A landscape with many peaks, sampled at points; each row gives a point and its height.
A climber steps from a point to the highest of its 2 nearest points, and stops where none of them is higher. Distance is the straight distance between rows; heights are no part of it.
Q_230 height 456: [ 31  18 -27  -4   2 -45 -29  18  -5   0  18 -36  93   7  -7 -24 -60  58
   8 -53]
Q_667 height 401: [ 12 -57 -53  31  24  -2  12  54  26 -16 -12 -29  45   4 -73 -25  -9   9
 -49 -45]
Q_604 height 252: [ 14 -14 -10  -6  43 -46  -9  -1 -14  -7  32  35  20 -42 -11 -21   8  -9
   7 -33]
Q_153 height 166: [  3 -40   4  12  -9  -4  58 -12  44  20   1  -4 -59  30  -7  -5  -7 -82
  22  34]
Q_703 height 495: [  3 -45 -40   7  -7 -29  35  55  15 -11  -3 -40 -32  58  -7  22 -14 -60
 -36 -24]
Q_212 height 267: [ 43  20 -33  -2  20 -26 -30 -11  11  -8 -11   0  37 -38 -50  11 -62  91
 -31 -59]
Q_625 height 431: [ 18  96  58  13 -20  43 -27 -12 -14 -43  12  17 -30  27  23  23   1  58
   7   4]
Q_313 height 542: [-59 -10  14  34  43  38  57   8  23 -17 -47 -24  21  20  83  44  41 -47
 -44  57]
Q_870 height 445: [  9 -59 -27  -1  43  34  16  -7  35  -1 -37 -15  33  -4   8   8  49 -38
 -16  57]
Q_74 height 185: [ -9 -22  20  11  11   2  31   8  11  26   5  -2 -31  24  -1  -7  11 -50
  13  47]
Q_152 height 309: [-85  -1  15  28 -13 -19  37  42   8  31 -20 -59   5  44  27  -5  -9 -23
 -27  41]
Q_943 height 356: [-21  65  62   0 -25  33 -23 -65 -44  -1  59  35 -34 -55  22  35   5  48
  21  -7]
Q_628 height 218: [ -8 -32  37  -8  12   9  11 -35 -61   9  61  -2  29 -82  -3  13  39   5
  41  26]
Q_21 height 361: [ 54  37  18 -19  -4   9 -27 -21 -10 -13  16  10 -30 -13   8 -29 -18  -1
  66   4]
Q_631 height 247: [-49  39  12  52 -24   2   6  58 -25   3  25 -26  22  30  10 -23   4  12
 -12  30]
Q_36 height 427: [ 20  14  11 -18 -21  -1 -45 -30  15  33 -15  40 -25  17  17  31 -42  23
  -2   0]
Q_3 height 503: [114   3 -17 -10   8   9 -20 -46  19 -23 -19  49   1  12 -20  20 -68  41
  21 -56]
Q_538 height 571: [-32  13  47  -1  34  13   5  19 -43 -15  28   2  24 -49  17 -41  62   9
  11  35]
Q_915 height 342: [ 55 -51 -49  15  38   7  42   2  28 -39 -32  10   6  11 -80 -12   2  -9
 -23 -21]
Q_265 height 291: [-40  36  25  11 -65  27   8 -23  -8 -13 -31  25 -25  12  -1 -18  20   3
  10  40]
Q_480 height 549: [ 94  13 -41 -37  25   3 -34 -13  31 -16 -19  23 -23  34 -23  39 -61  33
  -6 -52]
Q_858 height 523: [ 34 -47 -45 -22 -20 -17  30  50  11 -42 -10 -30 -30  50 -54  17  -7 -35
 -28 -32]
Q_283 height 614: [-58 -17 -17  43  31   9  35  71  18  27  -7 -32  34  22  68  13  23 -49
 -43  18]
Q_121 height 358: [-49 -34 -28  12 -20 -37  -7  37  25  15 -34 -49  30  37   5 -27 -25  -7
 -46   2]
Q_953 height 363: [ 26  45  25 -11 -66  41 -17 -94 -20  -4   7  64  -6  -4  11  18 -13   1
  56 -17]
Q_710 height 658: [ 55   1 -72  -4   6 -41   3  17  11 -28 -13 -21  35  30 -60 -12 -25  46
 -44 -84]
Q_869 height 274: [-39  56  74  29 -35  44  21 -57   6 -17  23  26 -59 -14  -4  -4   2  33
 -24  36]
Q_353 height 418: [ 30 -68 -24  15  60  33 -17  31  23 -15 -20 -22  63 -18  13  -7  26 -20
 -18  34]
Q_775 height 192: [ 24  67  11 -36 -17 -20  -3 -66 -45  -5  23  43  30 -43  28  13  -5  37
  70 -36]
Q_722 height 561: [ -8  -5   7  26  60  46  13  15   3  -7 -12  -5 -13 -41  35  -9  57 -51
  -2  51]
Q_421 height 321: [ -18  -36  -54    4  -16   30   16   76   17   10    2 -106   25   56
   -2   -6    6  -25  -24   -4]
Q_818 height 463: [ 28  59 -23 -15 -18  15 -73  40 -13 -23 -16  -8  24  37  65  27 -24  41
   6 -55]
Q_402 height 266: [ -5  47  49   4 -40  11   4  22  -3 -33   5 -47 -48  76   5   6 -10   1
  -6  24]
Q_68 height 320: [ 21  57  54 -10 -27  42 -17 -40  -7  -8  19  -3 -40  -3   0 -32  10  -2
  32  32]
Q_553 height 539: [-60 -11  45  19  30  30  18  27 -35   9  15 -10  32 -60  23  -9  61   5
 -34  43]
Q_958 height 462: [-67  46  60  31 -32  -7  33  -9 -37  -5  19  19  -9  16  15  14  24  21
 -35  32]
Q_895 height 464: [ 52  32 -33 -18   0 -29 -39   9  -7 -11  -8 -33  61  14  20  20 -66  71
  17 -64]
Q_176 height 477: [ 49  71   8 -29  17  -3 -48  21 -13 -20  41 -28 -20  25  41   5 -19  18
  35 -38]
Q_850 height 280: [-36  28  51  25 -29 -11  30  60 -10 -35   9 -56 -23  67  12  -7  16 -21
 -36  20]
Q_257 height 326: [-13 -15 -33 -17  40   5  36   5  -3  18  35  29  25 -32 -24  -2  55 -14
  28   9]
Q_377 height 335: [ 12  83  56   1  -2  36 -14 -52 -40  -6  33  44  -3 -39  74  43  -5  62
  25 -28]
Q_358 height 179: [ 50  72   9 -25  20 -36  -5 -28  -6 -30  -7   2  41 -23  79  39 -28  42
  58 -47]
Q_439 height 501: [ 21  45  36   1 -17  55  34 -10 -20 -46  18 -10 -51  14 -16 -47  48 -54
  37  12]
Q_776 height 416: [  0 -17 -70  -5  18 -14  17  51  14 -12  -8  -9  44   7 -58 -12  10  -2
  -3 -25]
Q_909 height 250: [ 44 -35 -37   4  68 -37  18   6  11 -23  23  14  30 -33 -54 -32   4   1
   1 -40]
Q_302 height 237: [ 23 -28   6 -17 -11 -25 -49 -68 -28  21   9  39   9 -48 -15  33 -42  56
 -17 -41]
Q_942 height 475: [ 27  42 -25 -27   4  -4 -53  10 -18 -10 -15   2  61   4  60  37 -31  65
  15 -62]
Q_974 height 365: [-33 -17  50   5 -42   1 -10 -49 -46  35  35  25 -43 -57   2  20  12  16
   0  32]
Q_52 height 450: [ 46  12  -4  -9 -50  23  23 -11 -13 -50   3   3 -32  18  -8 -33  27 -55
  48 -11]
Q_479 height 443: [ 36  38   3 -12   0 -12 -42  42 -17 -27  23 -13 -28  15  11 -17   4 -17
   9 -36]
Q_400 height 453: [ 30  94  30  -4  -7  18 -36  10 -18 -38  24 -17 -17  35  43  15   1  37
   8 -23]
Q_848 height 473: [ -2 -11 -20  -2 -24  41  47  15  10 -30 -25 -10 -33  21 -13  -7  51 -66
  21  27]
Q_766 height 174: [ 50  18 -34 -45   6 -14 -29 -34  10   9   2  -3  30  13 -37  17 -42  65
  45 -15]
Q_51 height 268: [-81 -38  20  12  43 -20  68   2  30  11 -32 -45 -13  22  76   2  -2 -49
 -12  42]
Q_673 height 502: [-19  34   8  -6 -12 -36   3  25 -21   0  35  24   5  54   0   7  16 -20
  -8  -6]
Q_822 height 402: [  4  70  31   1 -44  43 -62 -12 -12  -5 -21  12 -33  -3  37  15  -4  51
  14   4]
Q_535 height 346: [ 18 -57 -58   7  -6  -2  17  59  35 -13 -16 -80  -2  45 -61   9 -35   0
 -73 -31]
Q_280 height 406: [ 48  10 -11 -13  25 -15 -38  13  -9 -30  -2  -2 -38 -17   3 -44  -6 -18
  40 -14]
Q_509 height 590: [  2  56  53  -1 -28  -3 -50 -31 -30 -29  12  24 -27   4  33 -25  28  18
 -21  -5]
Q_950 height 223: [-46  27  49   9 -38   0  12 -32 -79 -19  40  39  -4 -67   6   6  37  29
  14  -1]
Q_897 height 355: [-62   5 -21  16   4 -13  24  57  31  37 -13 -16 -50  23  11   7  16 -37
  -3   7]
Q_929 height 334: [ -8  -4  27   1 -23  12 -14 -69 -36  20  32  40 -40 -66  -6 -14   3 -12
  25  14]
Q_708 height 232: [ 13 -25 -19  14   4 -39 -41  23   1  -8 -30  25 -23 -13  -4 -40 -11  -4
 -32 -25]
Q_738 height 497: [-27 -52 -27  62  19   2   8  72   8  37   7 -35  79   8  20 -19 -19 -27
 -26  13]
Q_437 height 582: [-74 -20  -1  36  38  30  28  37   8  16 -30 -32  32 -18  58  19  52 -30
 -56  36]
Q_903 height 433: [-10  -2 -59 -19  -1 -13   2   1  -2  -4 -23  33   7  -8 -57   1  19  15
   8 -21]
Q_184 height 650: [ 35  45  38 -24 -12  16 -48 -68 -13 -12  -1  37 -30  -4  49  -7   3  -1
  -6 -17]
Q_335 height 319: [ 22 -31 -33  18   4 -33  12  12  -4   9 -21  19  32 -21 -64 -18 -57  36
 -14  -4]
Q_531 height 249: [-24 -15  -7  -9  13  -8   2 -15  25  43  12  27 -55 -32 -28  -7   8 -23
   8   6]
Q_323 height 354: [-86 -16  23  17   5  -9  17  19 -22  63  31 -17   2 -32   3  12  19   2
 -26  18]
Q_947 height 276: [-14 -25   5   2  -3 -38 -28  13 -22  35  34  22  25 -22  -4   4 -36  21
 -21  -8]
Q_871 height 389: [ 31  30   6 -14 -27   0 -50  -2   4   3  -5   4  -4  54  13  13 -28  21
  11  -9]
Q_475 height 31: [ 18 -25 -14 -30  -7 -25 -50 -47  19   1  -7   6   9 -15 -41 -21 -23  25
   1 -10]
Q_876 height 302: [ 20  -8  -7 -22 -13  -3 -14 -61 -17  11  23  41  -6 -76 -36  -9 -17  10
  47 -10]
Q_246 height 52: [ 33 -39 -18 -19 -19  -4 -11 -55  40   8 -32  14 -36  -6 -52 -28 -30   1
  -4   3]
Q_910 height 527: [  2 -40 -14  24  20 -23 -14  49   3   8   7 -15  45   6  -7 -38 -17 -17
  -9   9]
Q_627 height 310: [ 27 -75 -62  24  31  19  48  72  29 -20 -23 -28  33  34  -8  29  -4 -50
 -40  -9]
Q_155 height 448: [-36  27 -44 -25 -21  -9 -23  22  -1   9 -20   5  17  13 -34  -2  29  21
  15  -3]
Q_436 height 286: [-16 -23 -21   6 -16 -38  -2   3  30  40 -17  12 -31  26 -12   5 -35  -8
 -15  -1]
Q_541 height 470: [ -2 -47 -52  34  46  23  -6  63  38  28  26 -57  66 -22   2 -23  -3 -15
 -42   3]
Q_986 height 234: [-46  -9  32  11  -5  -9   0   4 -75  -2  62   5  15 -88   5  17  31  23
  17  10]
Q_489 height 381: [ -2  34  34 -30 -44  15 -32 -72 -41  16  28  26 -14 -48  12  42  -4  44
  34   3]
Q_954 height 221: [ 13 -15  12 -14 -24 -43 -62 -41 -15  13 -23  55  34   1   4  15 -25  50
 -25 -28]
Q_464 height 238: [-35  77  16  -4   5 -13 -19  26 -44  -4  45 -13  43 -11  29  -6  20  36
  13 -14]
Q_5 height 509: [-16 -48 -13  21  23  35  10  44  27   8 -23 -51  15  23  -1   0  36 -23
 -15  53]
Q_877 height 277: [ 31  -1 -29   0  -1 -23 -63   0  15   8 -28  15  21 -18 -26   2 -72  62
 -40 -45]
Q_609 height 213: [-24  51  36 -14 -44   7  19 -50 -45 -23  28  35   2 -18  -2 -15  30  11
  44  17]
Q_681 height 454: [ -9  18  20  16 -32  61  54  15   2 -34 -15  -9 -69  30  -6 -34  57 -51
  16  21]
Q_927 height 293: [-88 -11  47  46  15 -28  60  20   3  26 -10 -44   5  23  64 -19  -1 -30
 -41  34]
Q_354 height 370: [ -7  -2  11 -11 -45  18  18 -53  27   3 -10  13 -55  10  -7 -19  17 -47
  13  13]
Q_844 height 206: [ -8  42   5 -20 -34  -3  -9 -40 -28 -21  -5  49 -24 -27   3 -14  23   7
  30 -23]
Q_261 height 301: [ 18 -45 -45  22  11   5  33 101 -13 -19   2 -27  32  36  -4  11   3 -54
  11   8]
Q_593 height 231: [-38 -43   1 -15  -7 -20  35 -53  20  63  15  23 -28 -14 -20   0   6 -34
 -11  27]
Q_256 height 612: [ -5  12  30  32  50  25   7  48 -21 -25  26   3  14 -34  22 -27  65 -23
  19  24]
Q_494 height 407: [-59 -10  82  18 -25  -3  30 -52 -25  34  42  -6 -37 -30   0   9  22  14
 -11  58]
Q_150 height 601: [ 52   0 -42 -27 -13 -22 -24  26  12  -9  18 -27 -21  76 -20  39 -32  -9
  -3 -45]
Q_747 height 372: [ -9 -58 -47  30   4 -11  20  47  47  11 -46 -52  12  22 -31 -19 -22 -14
 -57 -15]
Q_148 height 579: [-14 -22   5   3  13   9  -6  39  -7  -2 -14 -17  27  -1 -12 -31  31 -12
   4  35]
Q_244 height 251: [-13  74  40  32 -31   4 -18  51 -32 -21  16 -30  -7  48   9 -19 -12  22
   1  17]
Q_227 height 512: [-36   9  36 -13   5 -18   7 -31  32  11  20 -23 -63  28  17 -21  39 -34
 -27  26]
Q_458 height 457: [ 55  12  -8 -29  -7 -37  -3 -38 -26 -58 -13  23  33 -21   1 -31   3   2
  60 -32]
Q_707 height 183: [ 65  25 -55 -59   4 -18 -21 -26  19 -34   3   0   5  11 -30   5 -19  45
  41 -51]
Q_919 height 511: [-47 -40 -11  28  41  39 -19  31 -15  20   5 -31  57 -69  30  16  42   1
 -35  32]
Q_510 height 491: [ -3  44  35 -10 -21 -11   4 -31 -21   9  43  46 -22  28   6  10  24 -26
  -2   3]
Q_591 height 369: [-59   0   0 -13 -18 -19 -18 -17 -16  67  32   4   5 -27 -13  33  12  16
  -2  29]
Q_655 height 478: [-32  59  68  13 -54  22   4 -36 -27   3  16  45 -10  19  29  46 -10  44
 -23  21]
Q_834 height 214: [-69 -48 -39  16  23 -32  19  15  40  32 -27  -2 -10 -29 -26   8 -13  -3
 -52  -8]
Q_210 height 438: [ 64   4  20 -33   1  27 -10 -71 -14  19 -23  72  41 -32  43  57 -41  45
  45 -47]
Q_318 height 278: [ 45  -1 -31 -14  13 -25  -8 -54  -2  -2  27  48   6 -53 -53  -3 -27  29
  28 -40]
Q_96 height 263: [ 56  11 -39  -6  53 -35  17 -14  17 -21  13  22   6 -22 -68 -14 -25  34
  -3 -62]
Q_57 height 281: [ 59   8 -38  -3   8 -22 -29  31   5 -27 -25 -12   5   1 -49  -9 -69  38
  29 -37]
Q_431 height 451: [-34 -66   2  29  51  -2  21  17  26  42 -19 -34  59   1  35  16 -12 -30
 -47  61]
Q_183 height 184: [ 54  67  37 -29   9 -14  -5 -59 -20 -11  18  33  31 -26  67  38 -40  36
  77 -20]
Q_433 height 198: [-37  16  28  36  14  12  34  15 -22  23  30  21 -27  -8  -5 -10  23 -28
  28  51]
Q_324 height 447: [ 14  39 -27 -31  25 -38 -13  13 -15 -37  -4 -24  26 -44   1 -17  -5  39
  58 -41]
Q_626 height 490: [ 31   5  -1 -26   2   0   7 -16 -24 -38 -20  15  26 -39 -20 -51  14   3
  62   9]
Q_781 height 299: [-34 -49  -4  23  35  11  20  13   3  42 -11   8   2 -50   4   9  14 -29
  -1  32]
Q_341 height 516: [ -9 -51 -24  -6  21  -7  50  51  39  10 -19 -78 -38  55  23  17  -3 -75
 -34  17]
Q_790 height 243: [-65  38  -8  11  -9 -13   3  55 -40  16  20 -12  30  -6   3 -15  34  14
   4   7]
Q_218 height 324: [-26 -15 -16   9 -21 -38 -25  28  39  50 -23 -33 -10  46   1  -4 -71   9
 -45 -17]
Q_40 height 228: [-51 -53 -10   3  55  -1  40 -19  46  30 -44 -24 -28 -14  40  12  11 -47
 -20  32]
Q_463 height 341: [  1 -55 -50  37  37  -3  36  37  20   3 -33  26  42 -18 -58  -1 -32   3
   2  18]
Q_187 height 271: [ 55  60  65 -17 -47  38 -19 -25   0 -16 -19   2 -48  86  50  31   0  -6
  -9  -1]
Q_460 height 386: [ 46  16  24  -1 -64  44 -13 -83   1   2 -19  38 -21  32   1  -9 -34 -39
  23 -11]
Q_282 height 191: [ 69  47 -32 -48  -3   0   8 -60  16 -29   3  24  -2  -7 -13   2 -17  10
  65 -57]
Q_533 height 279: [-24 -41   7  31   8   0   0  14 -11   9 -17  47  -2 -65 -14 -17  -1 -24
  24  16]
Q_99 height 169: [-49   7  30  10 -13   2  64   8  16   9 -12 -21 -55  56  15  -1  15 -40
   7  48]
Q_714 height 199: [ 24  69  -8 -52 -13  -8 -27 -48 -17 -29  16  23  -4 -29  16 -11  14  29
  60 -52]
Q_216 height 441: [-39 -55 -33  16  41  -2  -8  18  20  38  15 -23  40 -68 -34  -2  -8  22
 -33   3]
Q_991 height 636: [ 65  -2 -43   6   8 -36   4   6   9 -28 -28  15  -6  45 -59   9 -44  26
 -51 -76]
Q_46 height 336: [-34  15   2 -23  20  21   7   5 -19  28  47   1  10 -36 -27  -3  42  20
  47  35]
Q_209 height 415: [ 23  41   4   4 -74  45  11 -50  11 -19  -7  27 -49  35  -2 -14  17 -40
  38  -2]
Q_224 height 343: [-67 -21  -4  34   3 -30   9  37  -1  62  20 -16  27 -14  29   0 -22 -16
 -29  20]
Q_635 height 578: [-22 -50 -33  27  43  11  48  58  38   0 -20 -61  24  48  55  47   5 -69
 -52  17]
Q_883 height 292: [ 48  42  64 -16 -42  26 -18 -27 -10 -24  15  -1 -36  50  17 -21  -4  -3
  21  26]
Q_911 height 637: [ 34   9 -60 -24 -13 -29 -31  32  -2 -19  20 -32  31  44 -31   4 -25  30
 -18 -69]
Q_205 height 376: [-62  19 -33  13 -31 -16 -19  56  17   8 -23 -30 -31  27  11  -7  15  -7
 -25 -22]
Q_751 height 297: [ 14  -8 -36   9  -8 -14 -25  26   5   4 -28   3  34  -2 -39 -12 -48  26
  40  -6]
Q_248 height 359: [-70 -18  60  25 -13  24  40 -20  -7  28 -13 -13 -21 -27  14   7  25  -7
  -7  84]
Q_500 height 558: [ 14  28  20   7  25  38  29  21 -16 -38  10   1 -23  -3   6 -31  46 -24
  41  27]
Q_429 height 290: [ -2  64  72  27 -39  45  28 -41   7 -47  23  18 -42 -16 -16 -37  22  -4
  -7  30]
Q_201 height 360: [-16  19   8 -10 -52 -14 -22   6  15  12 -30 -14  -3  57  11  11 -11  15
  -2  14]
Q_412 height 253: [ 65  22  29 -18 -18  62 -34  -9   8  10  -8  30 -40  72  58  42 -32   3
   5 -20]
Q_67 height 323: [ 57 -70 -54  12  34  19  53  52  28 -45 -42 -21   1  14 -51  22  14 -36
 -38 -14]
Q_459 height 599: [ 72   0 -38  -5  -2 -10 -24  13  25  -5  -4  35 -27  42 -28  42 -58  18
 -40 -74]
Q_98 height 388: [ 57   2   8 -13 -22  17 -21 -61  22  20  -7  60 -20  30  11  14 -36  -4
   6 -17]
Q_295 height 396: [-54 -55 -13 -13   6 -13  -6 -10 -10  42  18   8  16 -61 -38  18   6  26
  -6  30]
Q_156 height 444: [  9   0 -27 -23  29 -19  -6   5 -17 -12  -6 -33  53 -38 -30 -34  21  19
  39 -10]
Q_81 height 257: [ -9   3  16  18   0   4  -9  11 -37   5  12  19  -8 -77  -2 -19   2  10
  54  17]
Q_746 height 410: [ 28  18   2 -36 -30  33 -29 -92 -30  16   9  62  14 -53  25  59 -28  55
  42 -26]
Q_415 height 136: [ 17 -84 -16  -5  13   4  51  -3  55  -3 -29 -21 -45  34 -15  -7  -5 -63
 -14  22]
Q_16 height 411: [ 57 -13 -31 -29 -25   4  -4 -31   8 -47  -6   6 -29  28 -31 -21   4 -26
  33 -28]
Q_268 height 296: [-13 -40 -19  23  18 -42 -18  -3   9  47   4  23  29 -26 -60   5 -61  43
 -41 -14]
Q_13 height 595: [ 38  67  53 -21 -19  74 -32 -83  -8 -18   4  41 -23  18  53  14  21  27
  10 -34]
Q_347 height 219: [ 11  27  30 -42   5 -44 -31 -47 -33  -8  51  -1   8 -61  22 -17   6  26
  37 -10]
Q_468 height 318: [  9 -19 -34  -8  76   0  14  29   6  23  39 -11  40 -28 -18   5  24 -19
  14  18]
Q_982 height 439: [ 17 -38   2   2   8  16  18 -33  -9 -14 -16  26  25 -24 -27 -34  34 -42
  38  25]
Q_873 height 353: [-41  22   7  -5  -4 -11 -21  16 -38  46  57  15   1 -30 -21  22  -7  25
  40  10]
Q_815 height 240: [ 20 -64 -25  24  48 -26  27  36  40  18  -4  18 -28  13 -25  -5 -20 -53
 -40  -6]
Q_146 height 294: [ -5  -6   1  36   2   1  25  97  -8   1  21 -43  10  48  10   2  12 -49
   0  15]
Q_965 height 442: [ 10  -4 -42 -17  -6 -39 -34  -8   5   3  15 -17  82  -9 -30 -28 -13  68
 -33 -44]
Q_315 height 230: [-10  87  23  -1  10   1 -53   0 -41  13  46  -2  24 -11  46  25  -9  68
  10 -26]
Q_26 height 565: [ 54  60  36 -39   6  58 -25 -46 -18 -33  -5  26  18  46  70  34  15  41
  33 -44]
Q_577 height 371: [ 72 -33 -37  -7  11  -5  16 -31  19 -49 -19   4  -1  -5 -68 -34  -9  -6
  24 -25]
Q_311 height 460: [  4 -68 -43  35  57  35  -3  32  53   4 -59 -30  74 -11  20  27  -4 -29
 -59  34]
Q_704 height 472: [ 11  27  28 -26  -5  -9 -48 -28 -17  44  25  51  18   9  47  51 -34  47
   3 -19]
Q_158 height 77: [  4 -36 -23 -35 -45  -6   7 -12  46 -18 -42 -39 -81  64 -19   8 -25 -38
  -8  -4]
Q_35 height 255: [ 30  14 -24 -36   6 -38 -31 -51 -19  -2  -1  34  36 -47 -16  40 -49  70
  -8 -58]
Q_172 height 510: [ 85  43 -12 -35  24   6 -29  12   6 -12  14 -16 -21  38  33  38 -34  26
  39 -47]
Q_654 height 330: [  -5  -37  -50  -17  -45   -5    0   86   24    4   -1 -104  -11   51
  -29   14  -25  -18  -49  -27]
Q_559 height 259: [ 27 -42 -25   7  18 -40   8  25  20  23   1  12 -25  33 -35 -12 -32 -21
  -1 -18]
Q_521 height 308: [-53  32  38  15 -79  39  23 -71 -14  21 -17  39 -51 -14   1  18  -2  -4
  -1  17]
Q_997 height 560: [ 26 -13 -39 -17 -28 -10 -12  53  -7 -18  -1 -46  -7  57 -28  10   7 -29
  17  -5]
Q_63 height 220: [ -5 -89 -14  36  42 -31  30  21  36  14 -50  12 -12  -3   8  -9 -16 -48
 -36  14]
Q_130 height 465: [ 82  13   3 -28  -3  15 -12 -80  17 -17 -15  47  35  -7  28  31 -54  42
  49 -31]
Q_118 height 105: [ 25 -61 -22 -17  -4 -21  19   1  58  -3 -35 -44 -62  41 -41  -7 -20 -37
 -43   1]
Q_852 height 498: [-28  45  32   4 -29  -9 -34 -19 -37  23   4  44  10  -6  34  46 -18  40
 -15   1]
Q_93 height 215: [ 25 -46 -31   1  10 -21 -20  57  21 -34 -13 -22 -28  -4 -17 -34  -2 -31
 -29 -29]
Q_534 height 329: [-21  29  49 -15 -60  29   3 -90  15  26  -3  26 -44  27  19   7   6 -12
  -2  17]
Q_320 height 397: [-34 -64  -8  -4  30 -24  15  31  38  32 -13 -56  28  39  23 -16 -19 -22
 -38  23]
Q_108 height 482: [-31 -43 -29   9  46   5 -19  38 -21  11  20 -20  63 -78 -10 -11  11  21
   2  15]
Q_912 height 398: [-21  35 -13 -14 -41   2 -23  53  -8 -15  -8 -23 -68  45  -3  11  -3 -17
  -3 -20]
Q_326 height 295: [ 10   5 -25   8 -29 -18 -57  15  32  30 -13 -21  20  31  -2 -10 -59  40
 -39 -32]
Q_116 height 264: [ 10  -5  11 -10  -1 -34 -19 -16 -35  10  19  54  18 -10  -2 -11  -9  -5
  10  -7]
Q_367 height 517: [-10 -21 -24  -8 -30  -3  18  21  21  -8 -28  -9 -23  47 -32  10  31 -30
  11   1]
Q_827 height 449: [-40   2  39   2   2  11   5 -11   3  -8 -13 -23 -43   2  10 -33  62 -36
 -33  21]
Q_6 height 298: [  8 -10 -40  -9  65  -7 -19  38  25  26  40 -29  15 -25 -44 -20  10  18
   3 -18]
Q_653 height 529: [-13 -89 -35  36  64  -2  35  25  66  20 -46 -46  48   6  12  15 -30 -20
 -61  35]
Q_837 height 489: [-23  44 -21  -3 -18 -26 -46  15 -45  -4   1  13  56 -31  26  11 -22  62
  19 -47]
Q_455 height 420: [ -2  51   7   4 -32   4 -36  33 -19 -24  -8  12 -61  23  17  -3  16  -1
  22 -21]
Q_724 height 325: [-68 -60  20   4  11  36  35  -5  -5  27 -23  -9   8 -65  12  21  35  -3
  -4  80]
Q_482 height 374: [ 17 -80 -16  28  45   9  21  24  25  -1 -25   3  52 -34 -30  -5 -10 -10
 -11  42]
Q_605 height 541: [ 85  48  10 -50   5   5 -28 -37  -3 -38   2   1  25  42  56  30 -21  31
  33 -49]
Q_925 height 289: [-18   3  37  39  15  10  33  60  -9  -3   5 -42   5  54  23 -19  37 -45
 -33  45]
Q_233 height 14: [-22 -18  11 -34 -20  -7 -30 -54   6  30  -8  -9 -16 -12 -19 -25  17  10
  -8  25]
Q_23 height 471: [-13  55 -29 -26  -7 -14 -15   6 -30 -11  -5  11  39  -4  -7  -6  -4  41
  55 -19]
Q_487 height 446: [-62  44  73  36  -4  -2  37  19  -7 -33  19  -7 -18  17  15 -22  46  12
 -54  35]
Q_380 height 236: [-18  32 -10  12  32 -11  -9  50 -35  -9  13   2   7 -51   3 -41  -9   8
  56   4]
Q_167 height 78: [ 43 -46 -32 -11  -1 -12 -14 -24  42 -27 -24 -22 -42  33 -65 -20 -28  11
 -37 -28]
Q_418 height 233: [-36 -17 -37 -15  27 -31   1  -3  33  56   0  14 -23 -25 -44   3  26  15
 -32 -16]
Q_969 height 519: [ -9  12  31  -9   4  -4 -37  -9 -15 -28   2  -2 -23 -19   6 -54  54  -3
  -4   0]
Q_515 height 461: [ -9 -18  15  16  29  49  65   5  33 -12 -23 -38 -11  29  30   4  68 -66
  -8  63]
Q_804 height 379: [-30 -43  45  13  -3  43  46 -56 -12   6   7  41   3 -40  -3 -10  59 -44
   7  60]
Q_907 height 205: [-25  28  57  29 -27  10  34 -11 -40   5  31  39   4 -20 -15 -18  23   0
  31  46]
Q_139 height 499: [-45   1  48  29  39  37  83  15  20 -21 -10 -31 -19  32  44  16  44 -40
 -24  75]
Q_86 height 239: [ 13 -10  -1 -30  23 -64 -11 -30 -33  -5  36  -1  38 -78  -6  -3  -7  32
  27 -33]
Q_657 height 432: [ 29 -34   3   8  30  40  35  45   8 -37  -7 -26  -4  35  26  21  64 -74
 -20  48]
Q_802 height 331: [-67   7  24   3 -27 -22   5  11  -1  28 -24 -12   5  26  10  -1  13   3
 -18  39]
Q_80 height 403: [ -7 -51   9  16  -2  36  50 -39  25  -9 -29  34  16 -23  -5  -9  43 -61
   9  39]
Q_316 height 515: [-23  50  33   9 -25 -44 -40  20 -40  27  30  32  22  26  27  15  -8  21
 -16  -4]
Q_477 height 364: [-29  -5  68  35  10  56  62 -10 -18 -15  18  35 -18 -37  20   1  68 -23
  -2  72]
Q_745 height 254: [ -3 -55 -10  13 -22 -17 -20  -8   4  -3 -47  47 -17 -35 -16 -39  -7 -21
  -3  13]
Q_253 height 452: [-56   8  62  10 -11   4  35 -57  20  32  23  16 -54  -5  18 -17  23 -34
 -19  39]
Q_960 height 194: [-67 -51 -19  -7  19  -3  30 -13  48  24 -43  -2 -42 -24  -8 -11  13 -28
 -28  12]

Call two points neighbours if one is among the 2 nearest of the other. Go from one point of each pair to the other, from neighbour to neighbour, staying as high as possible. Name the lowest point that can't be avoided.
Q_283 / Q_710 | Q_703
Q_653 / Q_148 | Q_353
Q_227 / Q_184 | Q_827

Where does a climber stop that starts at each point below?
Q_960 | Q_36
Q_377 | Q_710
Q_257 | Q_256
Q_323 | Q_256
